A landscape with many peaks, sampled at points; each row gives a point and its height.
From any point a climber steps to the highest of the 6 points nearest to it. It stops when none of these is higher. Distance is the straight distance between rows; heights are no part of it.
z871 h=3.28: [114 126 111 190 171 141 155 151  67]
z477 h=5.94: [116  91 115 113 104 125 120 116 141]
z379 h=4.64: [ 99 101 111 163 115 116 125 123 122]
z380 h=5.80: [135 145 151  69  75 130 110 121 186]
z773 h=3.97: [102 115 127  78 101 104 104  76 159]
z166 h=3.21: [ 79 132 121  83 115  88 109  75 167]
z702 h=1.94: [ 70 140 126 111 114  79 110  74 156]
z962 h=4.55: [109 111 120 194 124 115 145 140 111]
z774 h=5.77: [161 136 134  99 116 144 127 153 162]
z185 h=0.50: [106 110 171 165 127  34 166  71 114]
z654 h=0.07: [ 78 123 124 124 106  92 111  81 143]
z263 h=5.03: [168 160 125 107 143 165 121 165 144]
z231 h=1.93: [138 114 112 152 179 151 143 143  58]
z542 h=4.71: [ 96 104 115 145 105 108 114 107 130]
z571 h=5.91: [133 111 135  79  96 122 116 110 164]
z832 h=5.93: [155 147 133  94 102 147 119 153 178]
z531 h=1.74: [160 114 124 125 169 149 138 146  95]
z757 h=4.68: [170 149 129 108 143 156 128 157 132]
z861 h=4.57: [115 145 158  47  91 103 112  89 187]
z15 h=3.33: [172 118 129 130 174 162 133 146  66]
z315 h=4.14: [120 119 121 202 145 120 163 148  92]
z329 h=1.27: [126 102  99 160 164 143 144 145  89]
z37 h=2.47: [ 82 117 122 136 107 106 109  95 138]
z146 h=1.43: [147 111 115 132 177 152 137 143  74]
z488 h=4.04: [125 107 142 212 119  98 175 145  96]
z543 h=4.40: [142 183 119  96 140 186 107 168 154]
z746 h=2.70: [112 115 158 192 100  80 154 109 112]
z373 h=6.11: [147 116 129  93  97 137 121 131 165]
z882 h=6.00: [155 110 121 105 122 140 127 142 149]
z218 h=5.72: [ 98 113 127 184 106 103 135 122 122]
z798 h=4.34: [176 133 138 120 167 160 135 153  82]
z301 h=4.02: [171 129 130 115 160 152 134 152 110]
z431 h=2.78: [ 89 125 137 166  98  86 123 100 133]
z75 h=4.45: [151 177 120  99 135 171 110 166 162]
z270 h=2.88: [115 104 101 172 153 130 145 147 100]
z874 h=5.39: [151 179 123  97 141 180 111 166 140]
z70 h=0.73: [102 125 163 170 106  60 146  92 124]
z786 h=5.67: [157 103 118 109 132 138 134 142 136]
z220 h=2.56: [129 116 112 173 179 159 142 145  40]
z811 h=6.67: [169 178 138 114 148 183 111 163 103]
z381 h=1.44: [109 107 168 175 104  57 161  86 108]
z914 h=6.19: [158 184 129 108 149 182 109 164 125]
z113 h=4.80: [138 189 112  79 144 207  92 163 129]
z512 h=6.39: [ 76 145 142 143 113  64 122  76 152]
z130 h=6.13: [ 81 141 150 160 109  72 123  87 135]
z412 h=3.62: [ 92 132 129  60 116  91 112  64 176]
z314 h=6.36: [140  93 118 110 111 131 121 129 149]
z48 h=5.30: [184 146 139 117 158 159 126 154  96]
z616 h=5.92: [127  93 110 123 122 130 126 131 129]
z62 h=5.73: [139 162 123  94 106 164 115 158 184]
z443 h=3.91: [126  98 101 140 150 140 135 142 118]
z286 h=5.56: [130 126 146  64  84 117 110  98 178]
z857 h=4.96: [156 101 113 118 142 142 137 142 131]
z205 h=4.03: [116 106 146 204 107  96 161 127 108]
z411 h=6.60: [134 181 109  82 137 193  99 167 163]
z306 h=5.20: [167 127 126 110 139 148 135 153 145]
z19 h=0.84: [ 85 145 154 156 118  55 132  80 148]
z660 h=3.12: [121 128 113 203 171 140 164 150  56]
z636 h=6.03: [144 133 139  83  87 139 113 136 180]
z683 h=2.90: [ 99 109 121 104 101 106 106  92 146]
z690 h=2.33: [144 113 116 153 177 161 139 139  50]

For each start below, name the point where the climber stops.
z381 => z512
z431 => z512
z329 => z314
z220 => z218

Two climbers start at each pair of points below. Name the first point that both come to, or write -.
z301 and z306 => -
z798 and z263 => z811
z531 and z146 => z48

Call two points neighbours if one is among the 6 nearest of the other. Go from one point of each pair to the other, from neighbour to neighbour, staying as high as possible. Name the lowest point that can't be avoided.
z314 and z411 => z62
z512 and z314 => z431
z411 and z218 => z542
z411 and z811 => z914
